Points on a hilly landscape, in no order, each with its height.
From any point a ball takes the steepest step (drop divided by distance) to one of its 2 nearest points. It stops when none of these is lower. Distance is the straight distance between rows; heights are no part of it.
z733: [ -3  20 -23  -5  -2   4  -1  -4 -11   4 -17 -32  -4  -1   1  -5  13 -10
   2  -5   7  -6  -7  -8  11   6]  (h 322)
z676: [  6  13  20 -10   5   0  15 -15  21   2  15 -16  12 -12  -6  18 -10   2
 -11   2 -10   4   8  -6   7 -12]  (h 891)
z553: [-27 -13 -33   9   5 -15  -1 -12  20 -12  20   2 -15  -6   6 -12   2  21
  -5 -15   0  -5 -27 -10  -4   5]  (h 151)
z420: [-20  12   4  19   6 -18  -3  -7  16  12  -7  27  -4   7  -9   3   5  18
  -2  16   1  13  -2  -6 -11   6]  (h 215)
z28: [-23  -5 -27   9   5 -19 -15  -2   9  -1  14   4 -28 -12  -5 -18  14  34
   3 -16  18 -21 -25  -3  -6  10]  (h 239)
z814: [  2  11 -12  10 -11 -16   7   5   0 -27  13 -21   9   0  -6   4  14   8
 -14  -5  -1  -5  16  13 -19 -10]  (h 354)
z79: [ -6  33  14 -18 -15  -1   9 -17 -15  -5   0   8   0  -1  -7   2 -19  13
   3   8  -9   4   8   8  -4   8]  (h 220)
z824: [-23  23 -10  19  -6  -3 -16   3 -20   2  -5 -29  16   3 -10   2  20  26
 -21  -4   6  -5  -5  -2 -15  14]  (h 262)
z388: [ 26  -6   3  -1  -5  17  -3  17 -23   4  16  -8  -5  -7  -5  -3  -3   3
  17  -7  -9 -11 -25   5  16 -17]  (h 415)
z851: [  8 -12  -9 -18  10  16   0  -9  -5  -4 -18   7  -3   2   6  -3  -6 -21
   6 -18  23 -11  15  13  11  -1]  (h 388)
z333: [ 11  -7  -7  14  12   2   4  -6 -18 -17  -7 -15   0  16 -18   5   9  26
 -16  -2  -1 -29  -9   5  -5  16]  (h 341)
z218: [ -1 -14   6  17  -9 -39 -19   2   3  -3  10   5  -6   7  21  -3  14  23
 -15  -7   8 -12 -35   1 -17  -6]  (h 323)
z195: [-17  25 -12   8 -14 -14  -2  -9  13   1  12  -1 -11 -18 -12  -3   5  20
  -1 -16  -3   9  -5 -12  20 -23]  (h 570)
z327: [-10  13  -2 -12   8  21 -11   5  -4  -1  -2  19   2 -10 -15  -4  -9  10
  22   7  -6  13   1   1   8   8]  (h 219)
z869: [ 20  13  10   8   0 -26 -12  11  -9   3  -8   1   0  11   3   1  12  18
  -5   7  -7   0  -7 -21  -9 -23]  (h 254)
z356: [ -9  15 -11   5   6   7  -3  -1  21   0   6  18   4  -3 -26   9   5  12
   5   2  -6   1   2  -2  18  14]  (h 265)
z190: [-24   7 -13  -1 -10  -6  11 -26  17  -3  22  11   1   0  -7  20 -15   8
 -18  12  -2   4  -3  -2  -3   3]  (h 119)
z285: [ -4 -10   3   8  -5 -36  -8 -17  -5 -11   2  15  -5  11  10  20   2  11
  -9  -2  -6  -5 -27  -1   0  -5]  (h 360)
z853: [  3 -10  -2   4   8  10 -19   1 -19 -16 -16  13  -5   2  12   3 -10  -6
  11  15  -4  13 -12  -4  -9 -27]  (h 836)
z56: [ 10  -8   8   0   9  22   5  13  -5   9  -8  13  -7  14  -3 -17  -1 -13
 -24  -7   1 -18  -1  -2  13   7]  (h 293)
z805: [  2  16  23  13   4 -19  20   0  20  14  -7   9  -9 -10  -8  -3   7 -18
   2   8  -9   7  23  -5  14  -9]  (h 541)
z413: [  4 -34   4 -17  15  10 -18 -11   7  20 -21   1 -17  -9  -3  -2 -30 -12
   9   0  29  23  15  -5 -19   0]  (h 336)
z35: [-14   0   3  15   4 -12 -16   4   1   6  31  18 -19  -6  -5 -13  -2  23
 -13   0  -6  -1 -22   3 -10 -11]  (h 485)
z314: [-13  22  -7 -26  -9   7  13   3  13  -8  12  14  18 -13   9  13  11 -13
  -9   7 -15   6  40  -7  11  -1]  (h 377)
z560: [  0  -1 -21  23 -11 -14   7 -12  -5 -10   2  -5 -18   0  -8 -13  10  10
  -7 -10   9 -20 -18  10   1  15]  (h 348)
z825: [-15  -4 -10 -12   6  15   1  -3  -7 -23   8  21  12  12   2   5 -22  -4
  -3 -12  -4   5  12   8   0  -5]  (h 449)
z859: [ 30 -23  -8 -14  26  14   2  11  -6  37 -10 -22   0  10  18  -7  -3  -2
  19 -11  17 -19   0 -10   3   4]  (h 252)
z920: [  2  -1  -3 -14   7  30  -9  -2  -5  11 -15  13  -5 -21  -7 -21 -25  15
  30  -2  11  20  13   0  -7   4]  (h 264)
z366: [ 12  -9   7 -17   1  15  -3 -16  -4 -10 -12 -16  -1  -8 -13  14  -3 -17
   0  11  20 -11  -6  20   0  16]  (h 175)
z735: [ -1  22  -1  10 -12 -18   0   8 -17 -17  -2   6 -11  -6 -12 -11  28   9
  -8   9 -14  12  21  -2  -3 -23]  (h 551)
z69: [ 14   1   8  31  -7 -31 -15   9  -5   3  -6  -2  -9   7   6 -12  20  17
 -14  -3   6  -7 -17  -2  -8 -14]  (h 287)
z770: [-18 -20  -6   5 -16   6  13   3  21   4  15  16   0 -12   8  -3  -6 -23
  20   7 -17  26   1   5  10   9]  (h 472)
z566: [ -4   7  -9  15  13 -25   0 -13  20   7   5   8 -27   3 -14  -1  -2   7
  -9  22   4   1 -10  -2 -16   8]  (h 259)
z521: [-11  36 -27   7  -4  -3  -8   7  -9   4  -7  -3  -8  -7 -12  -7   4  10
   2 -11  -5  11   7 -17   7 -17]  (h 593)
z534: [-13  10 -38  13  -5  15 -17   6 -19   7  -9  -7   8   0   2   6   4  11
  11   4   7   0 -13   2 -10  10]  (h 266)
z731: [  0  -7 -11  16  10 -19   6  -5   8 -12 -16  -5   6  27   9  15   5  -7
   3  -6   4  -5  -7   4 -12   6]  (h 97)
z909: [  1   4   9  -2  13   9   5  -2  14 -10   8 -29  15  -2   0  17   4 -12
  -8  -8   0  -8   1   2   7 -12]  (h 899)
z109: [-34   0  17  -4   2  -9  14  -7  10  12  -3  13   7  -8   2  23   5 -29
   7  -2  -3   6  17   9  38   1]  (h 657)
z707: [  6  19 -18   8   9  21  13   8  -6   2 -17 -24   5   5   2 -17   7  11
  21  -7   8  -9  28   1  -5  -1]  (h 397)
z427: [ -3  -7  -9 -11   9   1 -10  -4  18   7 -19  -2  -2  -9  -7  18   0 -24
  34   0  13  21  15   0  19  -7]  (h 681)
z683: [  9  13   0  10   2 -34 -15 -15  -3  -9   5 -10  -2  -6 -26  21  16  32
   4   1  10 -14 -15   3 -11  -1]  (h 395)
z749: [-25  -6   5 -14  -6   7   2 -14  10  10  -9   7   9  -1  22  -4   7 -12
   0  17  -9  13  -4  -7  11  23]  (h 620)
z385: [-18   2   3  20   6 -17  -4   8  10  16  27   0 -23 -12 -18 -11   1   2
   1  -3   1   6 -16  11   0  -7]  (h 509)
z720: [-16   5  10 -40   9  12   3 -12   9  -5  -2  17  16 -12   6   8  13 -12
 -13   0   5   1  29   6  21   3]  (h 337)
z162: [  5  -4   8 -17  15   3   7  -3  19  -5  20  10   4 -17  -4  20   3 -20
   6  29  -8   1   6  12   2  -6]  (h 511)
z368: [ 19   6  -8  15  18   0  12  29   7  -5  15 -13   5   9  -6   9  15  -7
   4 -15  -6  -8  17   4  -2 -26]  (h 283)
z758: [  8 -21 -18 -28   8  15  -3  -3  23  16  11  -2  -5  -8  -6  16 -27 -15
  18   5  15  10  15  -6  -6  16]  (h 477)
z505: [ -9 -21  18   4   3  26   0   0  24  -1  -1  27   9 -11  -5  -6  -9  -7
  -4  -3  -5   9   5  -2  20  -5]  (h 350)
z134: [ 17  17   0   1  18 -12  -4  30   4  14  20   7   0   5 -13  13   7 -12
   9  -7  -6  -4   9   4   9 -12]  (h 250)
z766: [ -9  11  20   1   6 -18   0  13 -12   1 -16  -8  14  25  19   7  -7 -16
  -2   1   9   0  14  18 -19   8]  (h 180)
z25: [ -7 -10  16 -14   9  17 -10 -11   5  22 -24  12 -15  -9  -9  -7 -30   9
  10   9  10  21   5 -16  -5   6]  (h 304)
z885: [ -3 -18 -10  10 -13   8   2  -2  11 -16  17  20   5  -6   8 -11   5  -2
  20   4 -19  13 -21   0  11   5]  (h 439)
z794: [-15   2 -21  12 -20 -17  -5  -4  11  -9  20   5 -16 -14  -1 -25  19  13
 -12 -14  22 -21 -15  14  -6  17]  (h 303)
z541: [ 10  20 -28  29  -7  11  16  22  -3  25  -8  -3   1   7   3 -12  -4   7
  18 -13   8  -5  21   1  -9  -1]  (h 401)
z180: [  6  -8  -2   2  -5  21  -1  13 -12  -5 -10  -7  32  14  19  -1  -3  -7
   8 -22  17  -7  10  18  -1   2]  (h 416)
z464: [ 15 -12  17   0  12  21   7   8 -14  -2   6 -10  13   8   8  -6 -21  29
 -13  -4  -7 -14 -14 -10 -17   0]  (h 267)
z301: [ 16  -4  -1  14  -6   8  -7  17 -20   6  24   0   1   0  -4 -14  10  19
   1  -4 -11 -17 -31   6   1  -4]  (h 435)
z236: [ -3   3 -18  22   2  -6   9  -8   3 -24  13 -12  -7   1 -19  -2   7   6
  -7 -16   2 -12  -3  13   0  -7]  (h 384)
z442: [  8 -18  -3 -19 -12  13   9 -17  22 -22 -11  26  10 -14  26  -6  10 -19
  10  11  -3   9  17   0  14   1]  (h 456)
z191: [ -3  24   7 -13 -14   7  12 -20  -8  -7  -1 -22   0 -11  -9  -7  -8  15
  -8   3  -6  -6 -10   1  -1  21]  (h 256)
z325: [  8  -8   7 -11  -5   1  -6   5  -3   2 -17  -9  23   7  17  10   3 -24
  10 -26  17   1  -9   6  17   3]  (h 392)
z603: [  4   3  13   4  -1 -36   7  -3 -13  -6   0  -6  -1  23 -11   4  14  16
 -32  -6  -3 -13   0  -8  -5   2]  (h 282)
z463: [  0   3  26 -13   0   3  -5  12 -22 -16  -6  -6  18   8  -1   0  19  -8
 -13 -10  -8   0  13   9  13  -7]  (h 738)
z945: [ 31 -23 -12 -23   9  29   4   1  -9  10   4 -10   2  -9  14  -1 -26  10
  16   3   9 -10  -7  -5 -18  -4]  (h 436)
z205: [  3  10   4   2   4 -23   2  -6   9   1   6   7   7  26  -3  15   1   1
 -30   4   0 -14   7  -5 -14   8]  (h 246)
z882: [ -8   5  -7 -23  -4 -18  13 -10  -9 -16  38  -2  -2   6  -3  -2  12  23
 -17 -11 -18 -10 -12  -6   4   9]  (h 476)
z232: [ 10 -19 -14 -22   6  12   4   2   4 -13   8  22   1   9   7   6 -17 -26
   9  -2   7  -5   4  10   6   5]  (h 420)
z704: [ 13  -6 -11  14   9 -26  -3  -7 -21 -21  -3 -10  -5  10 -14  10  26  35
   0  -9   5 -24 -14   7  -3   6]  (h 370)
z855: [-10  -4   5  11   6 -15 -11  10   1 -14   4   4  27  19  12  18   3  14
 -12   1 -10  10   4  -5 -17 -10]  (h 797)
z689: [ 18  27  -7   3   2 -18 -11  19   5  12   5   6  -1  -1  -8  16  14   5
 -10   2  -2  -6  15 -16   3 -20]  (h 218)
z815: [ 11   0  17 -25  10  26  -5 -12 -15  -5 -21 -17   9 -14  -7 -12   8   2
  -2   1  13 -15  -3   7  10  18]  (h 211)
z243: [ 11 -16   2   3  22   7  13  10 -10  23 -10 -22  -2  21   7  -1 -21  -5
   9 -25  15 -15  -2   0   1 -10]  (h 209)
z870: [ -8  -6 -16 -11  -2   1  15  -6 -21   4  -9 -17 -24   9   9 -17 -20 -16
  14   0   4   1 -12   3  -4  19]  (h 560)
z132: [ 21 -30 -10 -42   8  18 -10  -6   5   8   3   2   5 -13   8   8 -31  -2
  16  -8  24   1   5   2  -8   5]  (h 457)
z237: [ -1   6   0  18 -11  25   5   0 -17  -5  -5  -7   4  -2  -9 -15  -2  -4
  -4  -3   6  -9  -1  19  -7   5]  (h 98)
z305: [-15  -3  21  20  -2  10  -6  -3  15  -6 -24  -6  10  -3  -4  -5  18 -18
 -13  -2  -2   8   4   8  13  -3]  (h 574)
z725: [-11  11  -8  32 -18   1  -5  14  -4  -2  11   9   5  -1  -3 -21   4  28
  -7 -10  -5   5  -1  -1 -16  -1]  (h 109)
z494: [  4  -6 -13   1   1  -2 -14   6 -21   8  -3   0 -10   9  18   9 -18 -14
  -3   7  -1   3 -23  -6  -9 -16]  (h 845)
z638: [-13  31 -17  -3  -1   8  -5   4 -15  12  -8 -27  12   5  -2  -1  15  11
 -16  -7   4  -9   8 -11  -4   7]  (h 291)
z72: [ -4 -13   2  11  -3  29   1   6  11   1 -10  22   1   1  -9  -7 -11 -25
 -19  -5   2  -4   7   5   9   4]  (h 329)
z591: [-24   7 -18 -14 -14 -25  -2 -17  -3 -14  22   8  -8  -2 -11  -5  20  22
 -17 -14  -3 -12  -9  -6  22   1]  (h 515)
z966: [  1   7  22  21  -6 -13  13  -9  17  13   8   5 -22 -22 -14   1  -2 -12
 -16  17 -15   3   8  -5  10 -24]  (h 521)
z415: [ -4   8  18   5   6 -24  -6   7   0  10   2   8   6  21  10  17  -8 -16
 -11   8  -1  -1  -6   8 -14   9]  (h 212)
z492: [  3   3   9   1  -3  20   5   7  -6   0 -11 -15   2 -11  -8  -6   4 -26
   3  -3  16  -5   8  25  -3  18]  (h 137)
z367: [-27   8 -30  19   1   7 -16  -4 -19 -11 -13 -19   6   1  -3   4  11  34
   0  -4   5  -7 -12   5 -19  20]  (h 227)
z995: [ 24  10  10 -13  -3  22   6   5 -20  -6   5  -8   3 -10  -5  -7 -14   1
  11 -11   4  -1  -2   9  11 -25]  (h 398)
z66: [ -5   8  21   9   6  -6 -11   1  -1  -1   8  -5   0  -5   5   5   1  -4
  -6  19 -17  15 -15   2 -14 -24]  (h 778)
z778: [  0   4  16   8 -12   5   2 -14   3   1   4  22 -16 -15 -18   6 -16  -8
 -12  26 -13   5   1   2  -6 -17]  (h 501)
z708: [ 14  -2   6 -23  15   5 -19   7 -10  16  -7 -10  -2   0  -1   3   6  -5
  19  25  -1   2 -18  -5  -1  15]  (h 710)
z313: [ 13   5  15   1 -18  15  -6 -18 -12 -20 -11  -5   6 -17  -4  -5  -9  23
   1  16  -9   5  -6  -8  -5 -10]  (h 324)
z760: [  9  16 -27   5   2   1  15  19  -8 -20  14 -23  19   3   0   0  21   9
   5  -1   2  -7  25  14 -18  -5]  (h 325)
z223: [ 15  13   5 -11  17   0 -17  19 -12  14  -1  -3   3  13   0   4  17  -6
 -12  16  -5 -11 -11  -3  -1   6]  (h 720)
z389: [  0  -9   8  -2   4 -12   2   6 -31 -15  -4 -18   9  25 -15   4  12  19
 -21  -4  -7 -10  -3  -2  -4  -1]  (h 311)
z347: [ -9   1 -10  13 -24 -17  -2  -7  11  -4   7   8   0  -7   8   1  12  -9
   5   3  -5   8 -24   7   1   7]  (h 470)
z915: [ -3  11   8  13  10 -11  -3   0 -14  -5 -28 -19   8  22   5   5  -4   2
  -2  -4   7  -3   0   1 -12   3]  (h 146)
z812: [ -9   4  23  11 -13  -4   6  -6  -5  -5  14  27   1   0 -12   7  -7   9
 -24   7 -15   4  -1   5   7 -12]  (h 481)
z141: [ 10  -1   6   4  14   3   5  -4 -10  -5 -24 -10  -6   9   3  -8 -16   6
  15  -1   9  -4   2  -1 -17   9]  (h 183)
z212: [  3 -38   4   0 -10   4  -6 -10   1  18 -12 -15 -28   0  -9  -2 -32 -18
  13   1  17  18  22  -4 -18   8]  (h 359)
z355: [  6 -13   8   1  -3  23   6  12  -1 -11   2   6  32  13  19   1 -17   1
 -14 -27  10  -6  23   4  -9  -7]  (h 438)
z229: [ -1 -10  -1  -2  11  -4  -1   2  -2 -19  -6  36   0  12  12   6  -7  -5
  18  22  -8  13   5  13 -10 -11]  (h 825)
z759: [  7   6  -1 -14  -6  30   3  -3 -13   6  -6  -4   9  -6  -5  -7 -24  12
   8 -22  16  -9   6   2  11  -7]  (h 375)
z331: [  5   4  27  -7  -8  13 -12  17 -23  -8 -16  -5  18  -6  23 -14  15 -14
 -10  -1  -7   6  16   8  -1 -18]  (h 748)
z160: [ 12  10   0   7   2 -18 -12  -6   6  -1  18 -10  -9 -11 -14   6  10  41
 -15  -1   6 -17 -16 -13 -16 -12]  (h 419)
z518: [ 13  18 -36 -10   9   7  20   5  -9 -20   6 -18  -1   3  -1 -10  12   9
  17  -2  -2 -11  18  -6  -6   1]  (h 361)
z585: [ 14  14   5   4 -11  11   3 -12  -7  -6 -11   6   6  -2 -13   9 -27  22
   6 -10   0   1  -2 -12   6  -9]  (h 351)
z660: [  0  -3  -9  -4  -5  -7  -6   1  16   5  11   5   5  -4   4  18   8 -11
   9  20  -6   5 -12   5  -2  11]  (h 490)
z960: [-10  20   4  24 -29  12   5   7  -7   5   1 -12   8  -8   1 -15  -5   5
 -11 -16  -1   5  -1   5  -4   2]  (h 49)
z159: [ 13  -3 -15   2  -9  -2  -9  -9  -2  -4 -22 -21  -2  -1   3  13  14 -10
   2  -2   6 -11 -23 -11  21   6]  (h 349)
z184: [ 11  -7 -16  -7  14  23  -3  19   0  35 -17 -19  -1   5  19 -16   6 -17
   7  -1  14  -4   4  -9   4  10]  (h 288)
z455: [ -7  -7 -13 -14 -16 -14  18 -15   8   2  -1  -4 -24  -9  -5  10  -7 -43
  16   0   1   9  13   8  17  19]  (h 517)
z425: [-19  14 -11   7   8 -25 -23   8  -2   7   9 -24   6   9   1  -2  29  23
 -30  -7  11  -7  -1 -11 -15  -9]  (h 300)
z465: [ 12   5 -13  17  -7 -14   4   6   8   4   0  12  -6   8  -2  18 -26  -8
   8  -3   6   3   6   5 -17 -11]  (h 355)
z75: [ -2  -4   0  10   2   3   7  -2 -26 -28   1   2   2  -1  -9 -11   4  45
   3  -6 -20  -4 -11  -1  -4  14]  (h 356)
z799: [  8 -23  24 -10  20  -8  11  -4  17   4   8   0   1  13  16   2 -17 -12
  -3  12  -6   5  -8  -7  -2 -12]  (h 862)
z890: [ 16   8  16  15   7   2  13   2 -20  -1  -4 -16  -7   6   4 -17  -9  29
   1   3  -5  -7  -7  -6 -22  -2]  (h 225)
z81: [ 19 -30   5 -22 -12   3  13 -12  14 -15 -14  12   3 -15  27  -9   5 -37
   9   1  14   9  16  15   1   0]  (h 486)
z396: [ 14  -7  21  -8   6   3  11  -1  10   2  -3  -1   5   4  14 -12 -11   3
   2  -3 -11   5   2 -19  12 -14]  (h 873)
z152: [  1 -10   7   9  -1  -7  13  -5 -10 -23 -14  14  -9   6   0 -17   1  23
  16  -2 -20   3 -17  -5  11   6]  (h 396)
z49: [ -1  -8 -14  10   9  -8   2  -7  23  14   0  -6 -23   6 -15  12 -12 -25
  -8  15   2   3   6  -7 -13   9]  (h 301)
z755: [-12  14 -18   1 -11 -19  -3 -20  12  -3  18   9 -22 -14 -22   3   8  20
  -3  -7   5 -12 -20 -10  25  -3]  (h 545)
z653: [-10  -7  29 -11  14   1  -9   6  -4  -5   7   5  23  14  11  11  -6   8
  -8  15 -16  11  -1  -2 -14 -19]  (h 788)
z806: [ 21   4  -2   4  29   2  13   6  14  -8  -6  -5  -7  10 -12   3   6  -3
   3   0   4 -11  19  -3   5 -15]  (h 321)
z90: [ 13  -2 -22  21 -13   9   6  19   1  12  -4   6   1  13   7   1 -26  -4
  14 -13  13   0   3   3  -7   1]  (h 376)
z271: [ -3  14  11   4  -9  -3  11  23 -14 -15  -3   8   9   4 -10 -18  12  11
   0  -7 -16  15  40  -5   2 -14]  (h 571)
z844: [ -7  -3  10 -14  -7  11   6 -11   8 -16  -1  18  21   2  15  10 -29 -13
 -10 -23  16   6  29  16  -7  -3]  (h 464)
z948: [-22   4  19   6 -17 -20   4  -5 -11  -3  14  23  -6  -5  -1   0  18  -3
 -39  14 -23   1  13   3   8 -20]  (h 505)
z390: [  7 -20   1   8  -4  -9   2  -8  -8 -14  -2  10 -13   6   5  -3  -4   5
  -3   0 -14  -6 -34  -7   9   6]  (h 394)
z686: [-15 -25   6 -11  -2   1   6  10  27  25  27  18  -2 -18   4  12  -3 -28
  22  20 -14  18  19  -3   8   7]  (h 499)
z101: [ -7 -14   2 -17  -2   5   9  -6  14   5 -11  -6  -2   2  24 -13   3 -26
   9   6   4  13  -1  -2  -3  36]  (h 601)
z309: [  0   6  -3   3  19   3  -5   9  12   4 -11 -15   4  -8  -1   2  11  -7
  38  -4   3  19   1  -6  13  -9]  (h 693)
z466: [ 24 -34   4  -5 -23  26  -8  -3  -5  21 -21 -23  -5  -6   1  -3 -15 -21
   7 -12  22  -2   4  -3   5  11]  (h 400)
z209: [  8   4   1  -6   8   9 -17  12  -9  13  -4 -22   2 -10  -6   3   5  -8
  38   7   5   9 -14   5   3   3]  (h 703)
z597: [ -5  10  26  17   4  -2  10   1  20   7 -21   6   3   6  -9  -5   4  -9
 -11  -5  -5   4  19  -2   7   7]  (h 559)
z182: [  0   2  18  -3  -5   1  -6  11   0   8   1   6  -8 -14   7  -1   0 -29
   9  15 -12  19   0  10  -3 -16]  (h 768)
z601: [ 12 -43   4   3 -26   4 -10  -9   0   9 -17  -9 -20   8  -4  10 -23 -26
   6   1  13   6  -5  -4   1  14]  (h 379)
z971: [-14  17  -5  28 -15 -11 -22   4  10   9  -7  27  -3  -5  -5  -3   2  14
  -2  -2  -4  16  -6  -5  -3  -6]  (h 170)
z540: [ -2   2 -14  -9   5 -24  -4   8 -11  -8  31  -4   0   7   4 -12  22  38
  -9  -2 -11 -10 -18 -10  -8   6]  (h 437)
z854: [-41   9   7  -1  -5  -3   9 -10  10   5  -2   6   7  -7  12  -3  15 -19
   6   1 -11  15   4  -2  26   9]  (h 640)
z226: [  6  -6   4  -4  28  20   8   8 -19  15 -12  -7 -13  20  -1 -17 -14  -6
  -8 -12  11 -18  -6  -8   7  -4]  (h 251)
z359: [  7 -17   1   6   9  11   6  -1 -14 -17   3 -16   5   3   5  -4  -6  31
   5 -18 -16  -9 -17 -15   3 -10]  (h 309)
z265: [ -3 -19 -21  -8   6  11   2  -3   3   0  -9 -19  -3   9  22  -9  -2 -16
   7   5   3   3 -16  -7 -10  23]  (h 582)
z809: [ 26 -11 -10  -7  28  14   5   2  -1  -3 -18 -13  -6   6   0  -3  10 -15
  12  -8  21 -13  12  12   6  -9]  (h 357)
z450: [-15  -1   6  -4  -3  -6  -4  -5  22   9 -13  16  13  -3   1  30   1 -25
  24  -6   9  15  14   3  24   5]  (h 670)
z264: [-24 -10 -23  12   8  -8   5  -9  30  -5  28   2  -1   5   2   6 -11  -6
  -7  -3  -7   3 -12  -2  -8  12]  (h 29)
z889: [ -3  22  15 -13   3  -4  -5   9 -12   3   6  -5   3   5  -8   0  23  -9
 -13   3  -8  -6   2  -1  16   0]  (h 729)
z919: [  7 -24  12 -18  -3   8  12  -8  20  13  24  22   0 -23  -2  22  -4 -19
  11  38  -4   7  15   8   1  10]  (h 519)
z288: [ -4 -11 -23   6 -21  -7  13 -15  -2  -3  -8 -11 -30  -3  -5  -3 -12 -32
  11   8   1   9  -6   7  -1  16]  (h 538)
z133: [  3  -4   3  12   7  20   2  12  24  -7   4  15  20   6  -7   1   0  13
  -5  -4  -6   3  11 -13  14   1]  (h 308)
z310: [ -5  21  -5  -9 -14 -23  21 -26  -1  -1  14  13 -10   1  -5  18 -16   3
 -14  15  -8  -1   9   2  -4   6]  (h 174)
z93: [ 34 -17  -1 -21  -9  22   8   0 -12  13  -5 -15 -12  -9   1  -7 -14  -4
  11   0  12  -9  -9  -3   2   5]  (h 417)
z386: [  7  14   1  10   1 -18  -3  14   3 -13  -2  23   9   8   6  12   6  -7
  11  17  -9  11  26  11 -17 -17]  (h 815)
z358: [ 12 -10  -6  -6  -9   3 -14   1   3   1 -19  -5   3   0   8  14   7 -23
  16 -12   7   5 -19 -10  36  -7]  (h 371)
z326: [-14   5 -11   1   6 -16  -8   4  -2   8  11 -13   0   7  12  -6   3  17
  -4  -5  -7  -3 -28  -9 -14  17]  (h 399)
z92: [  0  -3  17  16  -5   1  -8  14 -10   0  26  17  -1   5  -7  -8  -4  10
 -20  -5 -19  -4 -20   6   3 -10]  (h 459)
z206: [-13   1  23  17   4  -4  13   6  11  10  22   2 -16  -6 -11 -23  -1  -5
  15   2 -22  15 -10  15   8   5]  (h 534)
z269: [  1  11  19   4  -7  -2   7 -17  -4 -15  -1  -2   1  -9 -15  -6  13  21
 -11  19 -14   1  -2  -1  -9   8]  (h 294)
z98: [ -7 -20  -1 -33  -4  -1   5 -10  12  20   9  -5 -18  -4 -14  10 -13 -26
  16  13   3  11  14  -4  11  24]  (h 496)
z308: [  2   8  -9 -22  -9  20  14   1  15 -14  -1  31  17  -6  15 -13   3  -4
   1   3 -13   4  26  -8  10   1]  (h 418)
z428: [  5 -25  15  -9  12   4  -7   5  -4   7  -4  -4   1   8  20   4 -16 -25
  -7   0   4   0 -16   0  -4 -10]  (h 853)
z899: [-12  14  -6   9  -7 -19  -8  10  10  -6  20  24  20   5   8  29   2   4
  -3  11 -11  12  12   9 -15  -6]  (h 806)
z645: [ -2  15  -7   8   3 -20 -19  28  -3  22  16  -7   8   8   5 -15  31  31
 -19  -8   4 -18  -2 -15 -14  -4]  (h 335)
z125: [ -7  22  -5  11   0 -18   3   5  16  20   0  11 -21   0 -17  17 -14 -18
  -3   5   8   5  17   0  -9  -1]  (h 330)
z848: [  8  -3  25 -16  -6   6  15 -10  21  19   0   2  -5 -13  -2   6 -20  -5
   6   9  -1   8   7 -13  10  -5]  (h 882)
z135: [ -6  -5  21 -35   3  20   1 -23  13  -3  -8  -2  17 -24  18  -8  12 -16
 -10  11   7   2  13  -1   6   8]  (h 295)
z781: [  3   3 -17  12   3 -15 -13  18  -5  25  15  -8  14  13  16  -1  12  30
  -6 -10   5 -21 -22  -9 -15  11]  (h 366)
z282: [  3 -13  21 -27  11  29  -9 -16   4   0 -20  -7   6 -27   2 -22   4  -2
   6   5  15   8   0   6   0  14]  (h 249)
z516: [ 15  10  18 -10  -2  15  -6  16 -20   6  -8  10  -1  -8  13 -24   5 -16
  -6  10 -12   6   7  -2   4 -14]  (h 757)
z583: [-25  12   7   3 -26 -17  -4 -12 -17 -20  -5  10   3   2  -2   2  28   4
 -23  17 -15  10  16   7   4  -8]  (h 528)

For each start below, name the point where the ball stops.
z182: z327
z195: z367
z301: z264
z676: z327
z844: z367
z101: z327
z541: z960
z442: z960
